Points on a hilly landscape, in no order, each with its height.
A ball rolls from a point to the lowest of its 2 nearest points, and stops where none of them is lower. Distance is the straight distance between rows; heights are no part of it.
q829 height 48.4: [ 34 -18  -4  10  24 -19 -24 -10 -24 -20 -14 -34 -29   4 -38  -6 -31   5
   2  19]
q187 height 58.8: [-30  37  -2  -8   2   3  19  -6  12  -1   7 -57   4  33   7   0  54 -19
  14  21]
q196 height 51.7: [-30 -15  -1  25  18  15  11   2  13  11   1   6   7  -6  29  -9   7  10
  31  10]
q133 height 64.1: [-13  25   7   3   4 -15   9  10   0  12  -7  32  11 -11 -15 -14  23  -9
  -8   3]
q799 height 21.7: [-10  24   6 -19 -21  18  11 -10  11 -39  19 -51   7   7   4 -13 -10  -4
 -13 -27]
q619 height 66.6: [-35  17   6   1 -13  25  20   9  35  16  18  21  11   3  72  21  35  -1
  -3   2]
q859 height 12.8: [  0 -11   5   3  -6  11   6 -21  11 -20  17 -39 -12  13  11 -17 -32  24
  25  -2]
q20 height 63.1: [  1 -14  17 -14 -27  15  -6   5  28   9  24  20 -13 -30  11  22 -21  30
 -16 -27]
q892 height 56.5: [ -3  22  14 -18   1  -6  18  12   1  24  -1  38  18  -7  38  -5  28 -30
   1   9]
q725 height 36.8: [ 24 -17 -21   1 -26   3 -13 -18  -3  14  10  43   5  -5  -6  15 -27  45
 -12 -17]
q858 height 80.0: [ 74 -17 -27   4  -5 -17 -26 -30 -18  -5   5  -8  -5   8   5   3 -42  50
 -15  10]
q586 height 38.9: [-11 -16  14   0  17  -8   8  -3  -7  -5 -15 -44  -9 -14  -2 -13  20 -40
   9  22]
q155 height 56.8: [ -8  -1  -5   0   6 -13   0 -10 -21  -5 -13 -18 -26  18 -36  -6  11 -23
   8   8]
q514 height 49.3: [  8 -17 -29  16   8 -19  -9 -20 -33   9 -19  24   4  19 -24  -6  -2   8
  13  14]
q463 height 61.3: [-23  45   2 -11   6  -6  12  13   7  21   4 -30  10  22  -4  -1  54 -13
  20  23]
q334 height 48.3: [-19  22   5  -8 -24  16  28 -10  35 -18  26 -43  19   9  37   0  34   0
 -19   5]
q466 height 57.2: [ -6  29 -17  -8 -18 -13  11  -4 -10 -13  10  -6  12  35 -42  -8   5   1
  -7 -16]
q732 height 22.7: [ 14  10  -4 -11 -21  -1   1 -16   0 -33   6 -21   4  20 -27 -11 -31   6
 -16 -31]
q932 height 54.7: [  1 -26  19   6  -2  31 -22  17  -5  23  -6  73  -4 -17  34  31 -19  14
   1 -39]
q131 height 59.3: [-19  52  -6  -5   3 -14  11  10  -8  20   1  -3  12  20 -19  -6  38  -5
  14   7]
q46 height 59.4: [ -5  11  -8 -14  15 -13 -11  -9 -30 -12  -7 -31 -34  19 -50  10  18 -36
  -3  15]
q879 height 48.2: [-20 -17  -3  26  14   8   5 -10   4   7  -6  -8  -6   9   0 -10   2  12
  39  10]
q339 height 27.7: [ 22 -10 -22   2 -14 -17  -5 -16  -6   4  -2  31   9   1 -23  -2 -23  28
 -23  -9]
q488 height 15.7: [  8   6  -8   4  -8 -12   1   0   4  -5  -4  10   1  -8 -31 -16 -13  10
 -20  -1]
q120 height 37.3: [ 13 -30 -22  13  30 -19 -25   7 -26  -2 -40  10  -6  -6 -28  -8  -8 -16
   8  27]
q716 height 77.5: [ 75 -25  -7  -2  -6 -15 -10   0 -17  -6   0   4 -21   8  12  -4 -52  49
   8  14]
q804 height 32.9: [-36  -6   4  12  25  14  -2  -7  -2 -12   1 -63 -35  11 -14  16  38 -25
  17  25]
q242 height 80.5: [-16  50  -1 -20 -14   4  17  16  20  22  19  18  21  21  17   8  31   9
  10 -10]
q984 height 44.6: [-22  19  19   5   7  13   3 -21   7 -38  10 -76  -3   1  -6  -7  15 -16
  -5   3]
q412 height 49.1: [  6 -23  14 -14 -25  22 -37   7  11  21   9  53 -25 -27   9  60 -21  25
  -9 -29]
q25 height 40.7: [ 26  -2  10   9   8 -13 -12  -8  -5 -27  -2 -42 -23  -1 -18 -14 -40  16
   0  -1]
q310 height 60.6: [  3  27 -13  -4 -12  -8  -4 -16 -22 -29   1 -34  -5  43 -52   1   1 -11
  -4 -20]
q743 height 81.7: [-10  52   3 -24 -21   0   7  16  12  26  25  40  19  21   8  16  16  16
   3 -27]
q939 height 53.5: [ -5  13  13 -19  -4 -15  25   9   1  19  -3  10  18  -9  33 -12  36 -44
  -7  23]
q158 height 11.5: [ -8  26   7 -12 -12   4   9 -20   3 -28   7 -36  -4  16 -14 -14 -13 -13
  -7 -21]
q91 height 54.2: [-30  21  -4  -3  -8   9  28 -21  25 -17  18 -53   4  23  32  -4  40 -16
  -5  19]
q24 height 32.4: [-12  13  12   0  -8 -15  18   6   6   2   5  -8   7 -22 -10 -25  24 -16
 -20  11]
q398 height 56.7: [-11 -25  21  11   4  34  -2  17  10  19   3  54   6 -23  44  12 -14   9
  16 -22]
q946 height 53.8: [ -2   9 -20   4   4 -18  -5 -15 -25   4 -18   8  -8  22 -45  -4  14 -12
   6  11]
q203 height 30.2: [ -7  -1  -8  -6 -35  12   8 -15  11  -2  23  -2   5  17  -9   5 -21  35
   8 -30]
q503 height 33.3: [ 12   0 -13 -13 -35  11   3 -13   3 -27  24  -9  11  26 -23  -2 -27  29
 -11 -45]
q730 height 73.4: [ 29 -32   2  13  23 -14  -1  11  -5  -3  -4 -16 -10  -5   8 -10 -44   5
  37  10]
q890 height 62.0: [-14 -12   9  10  17   8  12  26  10  14 -11  25  25 -24  44 -10   8 -27
  13   0]
q685 height 25.7: [ -1   8   8  -2 -16 -11   9   8  17  -2   5   2   6 -30 -12 -17  -1  -1
 -32  -1]
q802 height 44.4: [-30 -28  -5  23  31  12  -2   2  -7   5 -10 -21  -9  10   0  -2  10 -13
  45  24]
q429 height 77.4: [-12  39  20 -17 -15   7  13  21  14  31  19  34  17 -16  25  18  32  -5
 -28 -18]
q574 height 56.4: [-28  -4  -5   9  -3  13  23  -4  31   5   9  -8   5  -2  46 -14  19   0
  13   9]
q492 height 79.2: [-25  40  14 -21 -20   7  25  15  24  25  30  11  24   4  32  13  35  -4
  -9  -4]
q44 height 37.4: [-12  14  22 -10 -22  31  15 -18  25 -37  24 -56  15  -1  34  -9  11  -4
 -25  -9]
q933 height 83.0: [ 51 -29 -47   3  -5 -14 -24 -35 -15   6  -2  19  12   4   3   0 -33  37
 -19   9]
q81 height 66.3: [ -9   6  -5  12   0  -3  -1   2  -8  17  -1  50  14  -3 -12 -10   6  17
   4  -5]
q746 height 39.0: [-26  14  17   6  17  13  -4 -13  -6 -26   4 -72 -30  11 -22   6  18 -20
   5   9]
q959 height 46.7: [ 25  -9  23  -2  15 -15  -6   1  -4 -21  -4 -47 -31 -17  -4 -18 -33  -5
   3  12]
q838 height 75.5: [ 50 -24   9  -4   6 -11   1   4  -4  -8 -10  -9 -22  -3  12 -14 -52  27
  20   6]
q215 height 68.2: [-14   2   3   3  -8   8   8  -1   8  14   8  35   5 -12  -1  -6  -9  24
  -3 -15]
q985 height 73.3: [-10  25   8   2  -8  11 -10  21  -7  20   1  77  10 -17   9  19   2  16
 -32 -29]
q759 height 61.9: [-28 -12   3   6  -6  27  16   8  34  11  14  14  10 -20  66   8  10   2
   5  -1]
q818 height 59.6: [ 10   6 -19  -5  12 -17 -23 -10 -26 -24 -20 -24 -27  20 -70  10   8 -17
 -26   6]
q449 height 56.6: [  0 -20  22 -25 -35  18 -22   9  27  17  21  28 -22 -40  17  48 -15  10
 -22 -31]
q936 height 71.3: [ 17 -44  -7  16  30  -8  -6   8 -10   1 -21 -16  -3  -1   1   0 -30   1
  50  22]
q717 height 43.8: [ 24 -31  -1  -7 -27  19 -25 -11   0  24  12  54  -7 -13   9  42 -25  43
   1 -28]
q791 height 43.6: [ -7  15  30   0   1  -1  11 -13   7 -31  10 -60   4 -19  -7 -20   4 -13
 -22   3]
q467 height 49.7: [-16  -7   4  -6   4  -4  24   7   4   9  -9  -9  15   0  32 -11  33 -45
   8  25]
q832 height 62.2: [ -5  33  -6   2   9 -15  -4  13 -18  13 -25  31   5  -3 -26 -14  34 -10
  -2  19]
q501 height 85.8: [ 57 -40 -39   3  10 -19 -21 -15 -16   0 -22  23   0   9   4   0 -45  14
  -3  21]
q332 height 33.2: [ 24  -4  -5   0  -9 -12  -6 -16 -10 -18   4 -18 -14   9 -22  -9 -42  28
  -3 -14]
q138 height 68.9: [  3  11  -6  21  17   4 -18  11 -17  15 -22  72  15  -1  -4  -6   5  11
 -20  -1]
q19 height 66.8: [-21  -5  12  -1 -27  22   8   3  24  11  24  26   0 -15  14  14  -6  35
  -2 -23]
q693 height 39.1: [-30 -32   5  16  36   8  -5  -2  -3  -8  -7 -55 -35   6  -4  14  11 -20
  28  23]
q61 height 65.3: [ -6 -30   1  21  29  12   5  33  11   5 -24   4  25 -26  33  -7  -9 -27
  37   8]
q626 height 68.3: [ -2 -34  -1  30  39   4  -6  26 -10   6 -32  -2  11 -15   8  -8 -10 -12
  51  14]
q94 height 25.6: [ -3 -28   8  11   8   3  10  -6  16  -7  10 -36 -22  -4  28 -11 -25   4
  32   7]
q218 height 71.2: [  0  12   4   4  10   6 -15  18  -5  15 -12  82   7 -12  13   6  -1  -1
 -32 -11]
q348 height 30.1: [  1 -33  13   6  21  -7  13  18   1  -6 -15 -38  10 -32  14 -14  12 -49
   7  26]
q526 height 59.1: [ -8   8  17  -2   9   4  10  22   5  23  -5  52  16 -17  42   2  18 -25
  -6  -9]
q749 height 50.3: [ 13  19 -29  -7 -39  -7   2  -6  -4  -2  18  26  30  30 -34  12  -3  26
 -24 -31]
q827 height 53.6: [ 56 -21  -7   7  32 -18 -39  -7 -29 -28 -18 -36 -34   7 -31  -1 -39  14
 -12  32]
q419 height 59.0: [-25 -28   7  10   2  34   4  14  27  18   6  34   6 -21  64  14  -4   2
  21 -15]
q715 height 54.5: [ 16  -7  -5  -3  17 -14 -27 -15 -21 -29 -16 -36 -29   7 -52  -1 -17 -11
 -23  13]
q688 height 29.4: [ 17 -37  -9  -3  32 -19  -9  24 -13  -6 -38  -7  -9 -18 -14  -6 -11 -43
  12  24]
q644 height 43.9: [ 21 -30 -32  17  23 -21 -28 -24 -34   2 -24   9  -3   3 -27  -1  -3   2
   2  23]
q707 height 75.8: [ -7  48  18 -14  -7   3   1  30   2  34   9  59   9  -8  23  19  24   1
 -35 -22]
q63 height 22.3: [ -7  -8  -2  -4 -16  14  15 -23  16 -14  17 -19  -5  13  -3 -10 -26  24
  16 -20]
q676 height 52.6: [-11 -25  18  -6 -13  32 -29   6   2  22   8  63 -18 -27  31  51 -18  17
   4 -33]
q544 height 57.0: [  1  47 -14  -4   0 -13  -3   8 -12  22   3  25  26  29 -36  -3  27  14
  10  -5]
q721 height 45.1: [-18  -1  14  -9  14  -6  13   3  -9   7  -9 -32   5   0  15  -4  54 -43
   6  35]
q677 height 43.4: [ 18   6 -20 -22 -46   5   3  -2   6 -17  23  18  16  21 -32  14 -18  17
 -24 -45]
q246 height 45.3: [  2 -14  14   1  21  -3  -7  -5  -6 -23 -12 -52 -25 -13 -18  -9  -6 -25
   0  16]
q965 height 54.4: [  4  36 -21  -7 -21 -19   7   4  -4   4   7  22  28  30 -37  -1   9  15
 -15 -15]
q3 height 37.8: [ -7  14  23  -6  -9  -5  24  -4   5 -11   7 -38  14 -17   1 -15  29 -24
 -26  12]
q39 height 64.6: [  6  19 -25   9  17 -18 -19   8 -20   8 -30  46  10   8 -36 -14  16  -5
 -14  25]
q893 height 18.3: [ 13 -29   9   1  19 -21  10  22   0  -3 -24 -10   4 -34   8 -14  -6 -42
   0  15]

Two balls start at each pair of points below. Name the first point that both come to, or write -.
q91 / q131: q158
q544 / q463: q158
q626 / q155: q893
q933 / q946: q893

For each start below, name the point where the ball stops.
q959: q158
q939: q893
q574: q804
q187: q158
q466: q158
q501: q893
q46: q893
q936: q893

Call two points neighbours if one is among the 2 nearest of the other. Go from one point of each pair to the other, from neighbour to neighbour, staying as low as possible. Name the highest point that can't be avoided.
q158 / q893: q959
q859 / q829: q818
q412 / q832: q215
q804 / q488: q984
q158 / q859: q503
